Each row is a point on a landscape with many valleys, with its height.
A ball rolls from a point to the lowest of its 2 nearest points, and stops where none of them is lower. Distance is the straight distance between rows; heights are no part of it.
Ropu (h 9.18): [153  96 125 177  78 100 118 130 145 155  77 103 106 108 166  74 135  84
 180 100 117 136 164 158 114 127 121 164  65]
Vepu (h 4.76): [152 170 111 143  91  91 126 106 151 110  95 100  89 127 173  75 160 171
 151 123  72 147 139  93 108 170 122 113 103]
Tol (h 5.85): [ 98 119 141 102 108  82 149  97 162 122 150 100  88  81 112 181 161 106
  91 123 147 160  94 135  94 103 111 128 135]
Tenin (h 6.83): [137 117 131  99 111  78 124  89 169 111 106  74  95 106 141 127 175 127
 150 164 119 119 103 116 121 167 129 136 106]
nesub (h 8.83): [134 159 115 100  73 148 147  96  70 147 181  96 144 146 144 140 102 126
 100 145 151 167 100 113 135 112 135  72 191]
nubu (h 5.27): [118  96  73 158 101 125 121 131 166  52  49 101 139 117 127  64 133 104
 151 160  89  98 172 125 139 144 131 119  98]
leg (h 2.66): [124 145 100  72 140 116 122 123 131 114 143 112 162 158 135 172 132 126
 189 139 170 118  74 106 138 222 131 131 127]
Mura (h 7.06): [123 147 148 192 147 196 133 128  96 151 144 182 175 140 117 156 121 105
 101  98 123 131 112 128 131  98 128 139 145]
fune (h 2.69): [149 154 119 143 133 125 126 111  91 143 133  76 127 116 149 135 136 161
 135 171  54 183  99 112 113  83 140 155 127]
bodu (h 2.40): [123  99 127 105 115 123 136 147 116 135  82 111 171 169  89 153 102 132
 181 141 184  85 113 130 146 142 133 156 163]
Zuvi (h 4.59): [ 89 149 100 148 160 133  85 100 153  81 124 144 109 113 116 110 184 144
 101 101  85  95 150 145  91 125  90  93 131]
Zur (h 6.59): [133 103 143 116  79 193 172 141  98 162 142 162 156 116 133 192 132 124
  85 102 217 173  76 128 128 136 164 121 145]
tid (h 8.09): [136 172 128 117 106 107 131 126 135 184 195 167 119 127 133 144 117  87
 147  43 177 123 153 157 129 130  96 118 132]
miti (h 1.70): [ 83 119 114 112 138  53 126 181 174  85 118 131 108 140 110 138 104 137
 123 104 135 136 120 107 105 123 118 147 128]
Gevor (h 3.97): [ 92 128 117 126 114 118 131 172 120  77 140 150 127  92 138 156 116 103
 144 103 133 155 153 143 123 155 161 136  89]
galo (h 5.17): [123 109 121  83 146  87 130 169 112 111 151  89  74 118 142 111  87 162
  91 147 121 186 127 120 121  64 148 119 130]
Bedul (h 8.79): [120 143 116  56  97  89 151 101 151 107 174  95 115 123 114  90 100  60
 155 166 179 106 149 136 178 131 126 109 111]
setu (h 4.28): [124 151 157 128 135 145 139 204  89 107 137 132  93 123 128 181 116 191
 103 125 112 139 125 119 124  99 179 157 146]
Pora (h 2.47): [138 111 153 169 158 104 113 104 151 148 126 129 107 120 111  56 102  84
 104 155  77 120 165 166 133  52 104 142  93]
lafe (h 8.44): [134 160 112 137 108 121 131 179  81 115 132  95 132 165 136 126  91 188
 165 138  96 124 140 100 140 122 146 121 181]
Bal (h 9.16): [135 138 135 118  76  92 161 159 123 170 139 104 129 158 127 207  93 148
 152 120 170 166  46 123 104 124 158 166 179]
petug (h 6.80): [ 99  74 130 150 143 168 132 137 125 116  89 150 159 120 129 155 131 136
  94 124 152 174  92 128 117 124 136 133 110]
tez (h 5.23): [167  91 181 132 122  83 172 108 197 174 114 154 124 132  88 107 116  73
 122 116 159  93 164 131 166 136  92 150 112]
murog (h 8.78): [165 131 115 126  50 111 141 133  99 165 125  40  86 128 136  92 111 148
 182 153 136 135 147 153 141  91 150 141 148]
vekek (h 8.31): [138 167 138 175  95 127 134 200  89 144 131 139 136 163 152 121  91 185
 157  81 110 130 161 103 122 131 139 135 170]
Kovon (h 8.99): [162 163 148  95  79 127 169 115  77 168 191 114 150 139 140 179  65 112
 114 139 155 187  83 124 138 113 173 125 205]
Livif (h 7.98): [152 164 127 130 118 125 141 135 160 198 165 166 163 155 124 162 133 119
 166  54 180 129 116 123 124 182  97 128 164]
sapid (h 3.63): [106 151 143 127 171 145 129 197 123  68 145 188 135 102 121 170 112 122
 127 114 117 118 154 117 149 161 167 147  93]
zuzu (h 6.63): [117 106 135  88 121  88 139 122 179  81  99 107 133  85 121 172 159  99
 169 158 141 123 119 128 130 198 152 153  82]
puru (h 5.50): [156 148 156  71  88 126 167  95 134 127 156 133  98  99 144 112 133 120
 105 134 171 121 185 126 171 178 137  64 120]
bomo (h 3.82): [116 101 169  70 185 136 100 136 129 153 148 140  98  92 119 182 153 107
 130 151 163 126 103 153 125 102 159 188  81]
zof (h 3.13): [166 105 156 173 167 130 111 155 122 184 100 174 131 157 132  86  77 100
 171  88 114  67 173 156 147 130 113 170 100]
kul (h 2.72): [132  86 144  75 173  91 121  89 180 136 118 112 121 147  84  88 123 103
 113 183 165  72 118 124 157  98  87 129 118]
tun (h 4.87): [153  98 148 128 132  68 135 119 206 138 102 128 122  98  94 103 131  52
 155 142 133  73 150 139 144 143 120 171  84]
vami (h 4.48): [ 91 148 104 154 142 162 100 129 108  89 120 136 110  98 127 151 174 154
 109 102  99 123 141 147  85 114 122 113 127]
pasa (h 7.53): [125 140 123 197 192 211  77 139  94 122 102 187 146 124 154 137 147 139
 111 110  66 131 127 157  96 123 141 142  93]
Bamek (h 5.60): [120 148 100  98 110  77 153 140 118  93 171  63  83 119 134 124 107 151
 100 152  92 162 117 112 118  70 124  98 169]
keru (h 5.24): [161 174 166  83 106 151 134  86  95 128 153 114 105 104 146 119 158 155
 135 158 120 110 168 126 169 178 148  96 109]
suze (h 8.18): [155 163 130  80  93 102 123 107 176 150 161  86  78 139 119  48 113  77
 165 165 148  83 145 132 168 101 127 144  87]
Zomo (h 7.97): [160 119 131 115 137 150 117  75 136 140  83 127 172 156 112 125 170 124
 160 160 135  66 118 119 156 198 115 128 130]
lofo (h 6.77): [133 152 165 105 190 126 131 128 164 142 164 194 143 119  93 143 124  74
 113 120 142  84 148 128 158 150 115 141 104]
bom (h 5.64): [126 132 150 115 129  69 154 126 155 145 151 123  82 103 113 146 126 123
  85 106 127 175 120 125 103  77 122 135 137]
regam (h 8.59): [143 120  97 119  95 128 127 150  75 121 120  33 112 148 126 108 104 181
 166 165 103 133 138 132 149  88 136 137 151]
lige (h 5.77): [135  94 105 148 119 134 133 113 149 139 111 141 163 144 124  69 109  72
 162 120 149 106 169 153 159 148 114 133  89]
zusul (h 2.94): [100 167 109 114 125  99 139 128 168 129 176 154 125 159 129 180 151 151
  98  81 149 130  50  74  85 146  87 110 182]
pozip (h 7.74): [142  94 135 160 138 184 113 139  79 168  85 136 168 173 129  98 109 181
 136 125 144 126 129 140 147 124 131 124 157]
Sotab (h 3.21): [137  90 121  87 155 101  90  96 167 196 132 108 110 145 136  84 145 131
 160  98 182 124 117 150 126 137  96 135  92]
Botas (h 7.02): [163 116 136  95 161  74  88  74 192 147  93  99 100 118 124 108 190 138
 152 164  97  92 100 102 119 153 116 159 102]
pur (h 2.51): [114  97  98 103 122 120 121 148 130 111  86 108 172 155 127 166 121 119
 200 139 174 112  93 120 136 197 140 160 130]
gurom (h 7.81): [123 113  97 167 122 163 109  79 109 131  74 100 165 158 129 114 158 175
 119 156  82 128  99 111 108 137 102 110 167]
Vaven (h 7.28): [114  86  95 121 136 136 103 159 113 106  98 102 119 146 143  65  99 169
 141 136 137 148 152 145 142 126 130 113 111]
zafeb (h 4.49): [120 123 143 150 133 160 137 173  99 102 107 136  98 132 145 166 142 217
  58 124 106 156 102 105  98  94 142 116 161]
Mobob (h 7.92): [143  95 123 158  96 191 142 142  88 160 120 162 176 148 183 112 124 158
 122  98 166 208 111 115 126 174 150  95 123]
Feki (h 7.87): [165  88 150 132 130 172 156 129 113 192 105 160 175 138 128 149 133 119
 148  99 189 133 127 133 154 186 134 146 122]
fotun (h 7.55): [125 112  99 206 139 150 102 183  95 110  69 110 147 165 132  91 106 195
 139 131  72 139 140 128 103  95 118 124 169]
nipu (h 6.36): [133 115 141 115  76 155 172 136 116 135 159 153 122  85 147 200 136  82
 101  95 191 202  94 142 116 136 175 131 111]
rok (h 3.06): [167 145 182 125 147 120 128 133 126 183 139 149  96 147 116  82 100 115
 139 107 125  85 186 142 164 102 122 149 112]
mul (h 4.12): [126 123 155 102 168 141 113  85 109 155 144  99 100 113 112 155 164 140
 102 164 115 131  87 132 117  75 135 143 127]
rodo (h 7.75): [126 142 108 111 124 121 105  86 124 142 152 106 117 155 115  69 123 134
 122 142 130 110 152 140 138  85  92  85 138]
papos (h 7.66): [125 111 112 134 169 188  92 128  79 152 116 112 147 176 114  91 102 166
 127 157 132 103 120 151 143  87 111 115 152]
kubab (h 4.23): [127 160 120  89  96 105 147 104 106  75 147  70  83 137 158 137 154 170
 107 159  95 135 111  82 121 171 127  70 155]
mefug (h 6.61): [113 138 138 114 142 140 140 114 136 126 140 157 134 110 100 167 147  97
 118 122 138 113 122 126 132 144 115 132 128]
guv (h 7.93): [157 113 135 130 138 165 153 144 157 191 138 180 182 156 130 178 135 130
 155  70 193 135 100 110 126 204 116 141 145]
lan (h 6.31): [ 90 119  84 115 119 100 140 114 158  57  96 111 177 133 115 148 135 107
 137 163 125 104 113 102 125 171 121 117 143]
Fus (h 4.15): [127 148 107 139 119 152 121 149  94 153 167 143 121 144 174 121 107 177
  68  89 132 202  86 109  94  75 137  93 162]
par (h 8.63): [127 155 104  92  92 119 165  87  87 110 178  65 148 139 135 170 115 122
 117 198 116 172  72  93 136 127 126 102 173]
rekor (h 5.49): [130 147 120 132  94 122 141 105 144  91 145 100 121  80 122  85 125  44
 160 179  80 107 179 149 157 106 153 151  69]
dupu (h 8.04): [123 134 103 124 179 168  93 109 137  97  84 155 200 165 112 128 138 120
 165 157 118  54 124 103 142 181 118 125 150]
zeruk (h 4.06): [139 155 172 155 113 110 157 194  97 130 125 147 102 106 132 190 118 167
 128  84 122 145 147 125 120 126 171 163 124]
fug (h 2.76): [130 136 114 128 166 113  84 138 155 131  94 136 136 159 131 131 153 164
 165  95 121  99 102 105 104 170 114 150 137]
Sada (h 7.03): [174 115 173 137 176 128 103 107 164 172 114 167  94  63 149 136 194 121
 131  94 105 142 148 146 113 163 125 153  54]
togi (h 6.69): [116 116 111 142 166 131 135 100 128  94 127 144 192 105 115 128 113  75
 117 168  97 158 122 129 133 123 131 143  99]
veb (h 2.75): [142 101 182 132 169 126 127 149 130 166 113 163 103 141 104 101 100 158
  99 113 144 107 173 146 147  95 122 139 128]
tegi (h 3.60): [122 119 124  74 174 133  80 121 147 170 160 130 113 106 124 165 166  94
 167  92 189 106 109 172 117 131 120 166  86]
pog (h 2.84): [142 107 150 160 207 120  87 173 148 147  90 181 127 152 125 118 115 121
 147  90  95  83 160 139 128 146 128 175  94]
Dagem (h 7.35): [139 166 133 154 157 211 105 178  77 148 168 199 144 139 162 190 126 120
 140  77 129 132  81 129 114 110 166 172 100]
Zer (h 5.51): [172 110 174 113  66  76 184 130 176 153 112 137 101 111 112 115 113  90
 133 122 164 113 175 133 164 149 133 130 122]
zes (h 6.62): [138 112 147 133 168 169 136  94 138 156 161 193 136  71 128 141 154  68
  87  87 162 137 165 167 143 153 102 106  76]
fiziv (h 8.42): [ 88 131  96  97  88 135 148 135  97 104 180 110 135 112 112 162 111  81
 130 112 188 152 137 152 136 122 134 106 135]
Budag (h 4.92): [138 157 126 102 156 104 118 114 136  74 151 122 128  96 117 101 121  79
 152 197  81 108 153 118 163 145 160 150  65]
mepos (h 6.81): [146 123 160 125 144 165 125 102 129 155 141 164 117  64 145 175 189  99
 134  87 147 143 144 164 119 157 128 140  64]
ved (h 7.24): [168 132 135 107 151 116  82  72 208 155  89 122  91 110 124  77 207 101
 149 136 105  54 149 142 130 165 107 141  82]
kivo (h 6.92): [ 97  41 118 154 146 199 118 139  91 119  82 135 147 105 131 125 133 130
  90 129 163 163 131 174 122  98 138 127  91]
delup (h 8.14): [122 149 136 159 146 150 122 180  98 112 140 165 124 148 160  99  96 178
 122 102 108 143 179 123 140 146 142  98 125]
namup (h 4.45): [120 113 115 132 132 135 124 167  93 162 139 141 133 162 154 104  79 152
 115  88 156 198 127 139 117  84 131 128 133]
vut (h 7.67): [111 136 134 183 179 219  89 166  86  84 115 169 142 130 139 121 132 183
  75 131  81 135 130 156 118 108 146 102 127]
riri (h 7.29): [109  71 128 119 158 146 117 124 131 132 129 132 100 128 126  59 107 137
  70 126 163 154 156 176 139  78 108  78 109]
kan (h 3.52): [114 126 138  58 181 126 130  97 140  97 174 126 119 115 141 151 146 126
  95 180 128 164  80 103 140 145 142 116  87]
zate (h 6.21): [ 83 124 102 127 139 111 148 119 146  60 115 124 156 153 114 155 144 141
 105 164 113  90  99  75 117 173  96  86 179]
Sifi (h 7.25): [126 189 140 145 115 180 149 167  79 125 172 172 162 129 141 207 115 129
 142 116 119 145  87 118 128 134 172 162 136]
miped (h 3.73): [132 147 138 178  63 154 158 174  84 145 159 156 155 123 160 143  93 142
  99  79 139 193 137 100 112 116 152 110 181]
siz (h 7.27): [156 135 149 155 158 138  87  78 155 160 110 146  87  76 149 104 205 124
 140  87  92 125 172 163 102 149 107 110  67]
Sot (h 2.63): [128 109 121 147 177 121  90 175 151 153 100 165 142 170 132 120 111 147
 165  72 137 117 117 123 118 146 120 167 114]
mav (h 5.07): [144 122 116 134 122 109 127 133 143 127 103 128 114 133 173  95 145 174
 140 105 119 181 139 116 117 179 131 124  88]
Kura (h 1.92): [ 85 141  98 129  94  65 132 177 150  96 128 106  97 138 129 149 125 167
 126  81 136 139 109 105  83 120 121 124 159]
sef (h 1.53): [120  96 102 144 200 113  88 115 154  88  76 117 132 117  78 107 133 103
 110 194  57  86 131 144 119  65 118 152 139]
Mur (h 6.40): [118 106 101 175 119 168 132  92 104 119 126 153 196 108 144 133 122  65
 133 129 107 171 122 146 131 136 127 126  87]
bov (h 9.24): [119 132 131 131 106  81 156 178 120 118 123  95 135 151 109 179  85 143
 156 148 125 149  94 118 116 109 156 173 174]
basu (h 8.71): [169 151 174 163  87 109 143 106 122 175 103 119 103 130 113 129 152 157
 138 113 107 104 156 126 124 114 121 143 149]
Mosak (h 4.77): [ 98 100  84 114 142 125 123 169 102 118 154 102 115 149 148  93  70 156
  80 128 144 203 116 139 121  42 121  99 143]
Zep (h 5.73): [136 129 150 115  56  88 175 127 166 114 114 105  74 109  94 106 130 121
 114 128 152  74 182 140 160 108 126 110 144]
lenaz (h 2.87): [144 115  98 135 159 108  82 127 171 127  50 137 146 128 141 151 186 139
 182  93  96  87 113 112  90 197 133 167 120]
koso (h 6.45): [106 140 103 115  89  85 152 114 166  45 100 106 147  93 120 149 138  79
 160 161 114 119 137 113 139 190 140 136 110]
befa (h 8.29): [133 126 134  98  77 153 166 109  70 111 129  97 148 130 148 170 132 158
 139 164 145 162 105 108 143 194 164 102 150]
Sete (h 5.01): [119 121  90 150 114 111  99 102 197  56  56  97  92 105 125  51 174 105
 115 165  69  79 156 128 125 131 120 115  99]
Zan (h 3.34): [147 175 148 160  52 111 177 172  86 147 161 132 143 128 142 176  75 115
 153 104 125 167 145 124 125 137 167 142 171]
tev (h 2.36): [111 115 128 124 190 134 138 166 132  96 137 144 144 170  99 108  74 164
  78 175 112 107 121 106 150  94 112 105 171]
puvom (h 3.01): [128 141 123 177  52 100 172 153 107 136 137 118 155 132 105 132  72  95
 154 107 132 132 165 137 139 112 130 137 174]
Vima (h 4.33): [101 147 116 145 153 149  98 100 111 125 142 109  94  92 122 164 183 143
  87 121  90 146  99 146  75  64 121 132 124]
Nus (h 1.51): [155 105 153 131 125  92 132  90 160 142 109  97  88 107 114  72 138 112
 118 169 101 129 143 141 140  83 112 145 104]
Guzu (h 3.02): [111 127 126 163 135  99 126 148 143 124 134 149 119 121  93 115 103  69
 144  90 114  80 181 145 124  95 109 161 112]
ludu (h 2.56): [ 90 127 119 109 123  84 157 116 165 123 152 138 139 162  90 123  95 114
  76 131 163 114 113  97 129 113  73  89 186]
fis (h 7.46): [154 102 133 138 163 146  59  77 169 153  82 139  97  85 148  85 214 101
 155 122  97  79 161 169 110 144 124 139  74]
vaf (h 6.94): [142 150 178 159 186 186 139 125 120 168 159 219 158 124 105 158 119  91
  98  96 118  95 147 135 145 129 114 139 124]
bapo (h 4.04): [132 116 124 101 126  60 111 119 162 140 141  62 103 108 107 117 129  81
 183 177 121 103 106 153 123  78 134 200 108]
zik (h 2.00): [110  98 140 136 201 138 110 129 143  96  82 124 129 150  85 106 113 161
  76 194  89  78 121 134 132  85 107 126 157]
pigum (h 8.95): [145 133 161 134 118 184 143 116 105 191 164 178 140 168 155 124 108 172
  54 111 152 165  95  86 121 104 124  65 221]
dameg (h 3.65): [121 142  89  99 136  87  84  97 143 112 143  52 115 112 129 114 150 104
 185 186  70 126  97 132 113  89 139 168 114]
fatig (h 2.21): [143  86 141  96 149  80 139  75 183 121 107  87 108 119 101  81 134 105
 105 212 118 108 118 111 146  92 107 138 107]
muras (h 2.37): [ 81 112 112  99 109  87 179 136 157  94 156 119 125 151 107 181 114 116
  74 131 174 136  72  98 103 115 104  91 195]
biba (h 8.24): [ 89 168 119 113 122 136 123 145 115 116 202 162 119 110 128 136 120  83
 117  62 170 131 159 154 128 110 116  96 120]
dibi (h 4.98): [146 146 162 104 123 162 126 106  79 106 126 103  81  88 144 133 168 186
 112 167 104 129 161 143 149 142 171  99 112]
mukur (h 4.01): [126 122 143 215  85 193 152 190  96 158 132 202 150 130 164 143 120 164
  68  63 149 169 107 106  90 106 145 106 167]
zaf (h 0.98): [103 107 125 121 178  82 110 136 162  96 113 124 118  98  74 149 130  98
 116 161  95  98 123 131 109  92 133 169 121]
Kade (h 3.15): [141 150 108 151 131 120 103  73 116 123 115  76 130  94 132 124 166 124
 148 181  40 152 104 133 107  96 127 147 115]
lop (h 7.15): [101 175 111 161 117 185 130 143  83 125 160 153 174 141 125 166 127 130
 129 116 114 131 103 116 114 110 129 126 158]
bugev (h 3.00): [130 107 143  85 171  93 110  93 166 177 123 127 108 161 102 103 134 134
 119 118 172  86 111 122 132 117  77 118 136]
vosu (h 2.52): [128  93 150 116 124 128 150 156 106 144 111 135 140 144 105 139  94 132
 141 135 169 110 156 137 156 121 142 157 140]
zurub (h 5.74): [139 168 143 100  79  98 173 105 147  96 152 110  92 120 113 103 123 120
  97 152 136  89 162 109 157 136 122  83 157]
Fik (h 7.09): [106  71 111 130 136 158 115 118 102 119 103 100 118 112 134  87 125 145
 107 144 147 161 156 172 126  99 122  99  92]
poto (h 4.43): [135 120 127 113 145  68 103 122 185 141 134 110 108 123  97  89 110  50
 168 154 107  76 145 132 144  80 131 198  91]
tusa (h 7.94): [146 170 122  67 132  98 104  88 149 151 183  99  84 153 125  47 111 124
 132 153 135  90 147 119 160  97 100  98 120]
vulab (h 7.52): [119 119 131 131 161 180 107 125  98 150 153 139 130 164 115  59 101 148
 102 132 144 119 158 168 157  85  97  85 145]
Gaker (h 8.10): [132 121 115 116  84 160 132 126  76 143 135 118 138 120 173 135 128 158
 125 109 156 202 112 127 127 160 158  93 127]
nipo (h 8.39): [174 163 128 124  75 120 122  78 166 187 133  94 101 145 127  65 141  83
 174 135 140  79 157 140 159 114 103 142 112]
valip (h 5.34): [135 107 113 153 119 140 101 127 109 142  97 122 120 142 193  75 147 204
 122  95 117 214 123 121  97 158 121  91 110]
vutan (h 2.15): [ 94 130  91 133  73 110 158 165 116 100 143  99 123 150 131 171 115 158
 105 111 148 154  76 101  90 116 123  97 199]
tolu (h 6.11): [ 86 139 109 133 100 124 152 145 114  57 131  93 130 149 107 150 126 167
  99 147 115  74 129  94 126 129 104  73 217]
Lepu (h 1.37): [ 93 142 120  86 155  61 123 164 159 102 170 116 104 117  90 179 112  98
 132 131 132 115 103 131 111  95 133 177 127]
nezad (h 6.18): [102  84  88 140 136 183 110  81 121 121 103 136 186 104 129 139 166  74
 140 123 156 150 124 164 129 159 120 117  80]
dok (h 2.73): [115 118 139 172 119 123 149 162 114 129 118 157 155 135  98 152  83  86
 141 110 119 109 156 145 133 100 132 165 148]
kinus (h 7.90): [108 140 141 170 158 200 111 155  94  97 145 187 141 138 151  67 104 182
  82 118 103 154 163 148 133 127 130  61 129]
navu (h 7.89): [144 102 135 129 131 141 140  82 130 123  75 112 169 145 135 118 160 159
 136 173 108 116 110 102 135 186 121 116 134]
zufel (h 8.62): [108 143 109  64  61  94 158 131 115  93 169  73 113 120 123 138 101  93
 165 162 170 128 144 147 161 143 148 101 135]
fotat (h 3.05): [150 153 113 140 104  94 108 122 169 118  83 118 133 119 129 136 165  95
 212 109  99  87 147 131 109 178 133 168 112]
Pip (h 8.56): [185 173 145 131  94 144 123  87 131 172 103  94 101 143 125  73 142 145
 172 145  98  76 158 128 156 125 129 142 128]
Bopu (h 8.81): [166 143 183 157  99 110 164 130 105 193 115 124 111 143 105 146 112 182
  98 110 117 122 140 119 125  98 119 132 210]
pazu (h 4.47): [115 167  86 117  96 104 113  91 120  92 137  73  89 137 149 110 169 171
 142 136  86 122 112 106 108 159 101  92 138]
tig (h 3.33): [138 117 135 184 125 125 111 102 147 146 116 136 105  93 105  89 123  46
 133 117  92  63 171 176 126  72  96 154 104]
ser (h 6.43): [117 120 140 139 128 145 144  88 134 128 150 162 139  94 112 128 144  68
 105 121 142 123 177 162 141 123 100 104 100]
Dubir (h 5.91): [144 136 181 111 133  55 139 137 172 157 135 129  83  97 121 161 144 121
 139 105 132 143 124 122 109 125 137 175 108]
dagug (h 8.11): [118 125 114 148 177 165  96 130 129 110  97 164 191 180 134  89 111 162
 150 136 120  94 125 105 139 172 113 104 152]
kedo (h 6.02): [118  83  93 129 109 148 119  84 130 154 112 129 154 136 137 108 142  88
 152  91 186 136 136 164 132 140  83 109 107]
Mutam (h 6.03): [134 151 144 133 115 132 139  94  98 125 171 127 129  78 127 127 131  73
 137 148 100 149 165 154 152 111 149 126  79]
pomo (h 3.28): [ 97 153 137 150 164 152 151 187 112  55 150 191 186 119 123 153  82 116
 116 151  99 138 139  95 146 143 162 140 119]
viga (h 2.77): [104 163 116  96 134  81 134 110 171 111 174 144 129 165 119 125 123 137
  99 105 132 125 101  78 113 154  87  82 171]
takur (h 2.68): [ 98  97  98 146 138 139 124 169 122 107 106 164 216 168 135 140  90 105
 183 111 155 134 107 104 137 179 135 149 135]
sus (h 5.94): [ 99 152 135 116 136  92 161 138 122  78 157  93 101 125  98 172 118 152
  72 172  88 113 110  93 121  91 118 104 193]
maf (h 4.78): [112 148 108 151 142 116  98  85 161  71  90 117 108 101 113  92 173 126
 101 157  56  80 152 128 111 135 105  96 118]
sivi (h 8.97): [161 128 129 169  52 103 127 128 107 166  87  69 102 120 140 105 134 120
 201 107 129 115 155 172 117 106 141 178 114]
pifu (h 7.43): [118 106 105 156 135 142 103 173 132  94  65 112 120 151 120  72 106 179
 142 128 114  83 171 132 131 114 124 128 143]
Mazog (h 7.44): [144 149 127 161 199 217  71 160  98 144 117 203 150 136 165 163 150 149
 127  82 109 126  97 137 104 141 156 159  88]
tam (h 4.20): [112 101 121 224 123 173 138 177 112 126  88 177 142 119 160 148 144 179
  52  85 110 197  99 119  70  93 135 125 129]
folo (h 3.93): [131 142 136  63 150 109 134  99 109  89 174 101  82 135 158 145 140 165
  83 174 117 148 103  82 126 151 139  75 129]
rumeg (h 9.09): [149 134 139 123  75 134 164 129  97 198 165 137 167 159 137 177  84 124
 124 101 183 182  57 111 123 116 152 139 199]
nen (h 7.80): [147  79 140 165 131 205 127 124  88 175  91 169 198 154 154 120 117 153
 142 124 148 147 126 137 152 172 136 126 123]
Lovun (h 3.17): [ 95 123  93  55 187 147 101 126 130  82 162 140 137 139 151 155 139 126
 114 148 168 150  61 110 130 159 136 115  74]
kepi (h 8.87): [148 127 172 150 135 149 145 126 123 197 124 173 130 150 119 131 114 180
  69 102 141 133 118 103 125 104 115 118 192]
pema (h 7.69): [122 108 103 192 106 146 124 127 105 120  93 116 161 161 148  76 117 183
 107 144  88 160 142 115 118 137 108  99 158]
toru (h 5.53): [138 100 108 146  90 123 151 139 164 107  68 119 148 161 129  58 104 104
 159 138 141  85 178 122 163 156 123 123 104]
Sidum (h 4.70): [131 137 130 126 113 170 120 130  62 119 116  85  81 115 143 145 164 214
  89 138  98 140 134 129 108 113 144  97 147]
sut (h 3.42): [126 129 122 103 170 120  59 109 162 187 140 138  99 122 130 115 165 115
 160  68 159 104 131 163 104 114  85 143  93]
Pez (h 2.80): [118 162 136 120 170 118 141 167 124  99 161 153 150 141 100 131  78 131
 116 166  95 113 136  92 155 104 143 141 146]
sele (h 6.06): [109 104 146 107 111 124 149 117 150 139 152 133 112  59 124 197 164  85
 100  96 174 188  89 157  99 105 140 150 100]
vego (h 6.70): [127  80 143 127 134 177 171 122 124 150 115 164 178 127 122 176 128 125
  69 131 186 162  72 113 127 126 131 128 137]
Zinif (h 8.43): [136 180 122  87  77 121 157  98  90 111 174  91 155 126 151 177 133 134
 157 169 129 158  77 100 137 207 159 104 151]
dator (h 2.88): [107 125  99  46 153 114  99 121 137 109 165 100 120 134 151 158 148 128
 170 134 180 137  82 118 135 189 137 123  88]
moro (h 4.37): [ 99 169 104  99 132 101 115 168 121  40 150 116 119  92 127 143 121 113
 163 156  83 121 151 119 131 143 172 140  94]
nutu (h 3.76): [167 171 176 157  86  79 165 171 107 160 147 149  93 104 160 169  99 131
 152  72 119 162 159 133 109 135 166 158 127]

Where does a ball stop that starts at each point below?
dupu -> Fik
kivo -> bom
sivi -> ser
pasa -> ser
bomo -> Nus
Zep -> fune
valip -> bodu
Budag -> zaf
viga -> zaf
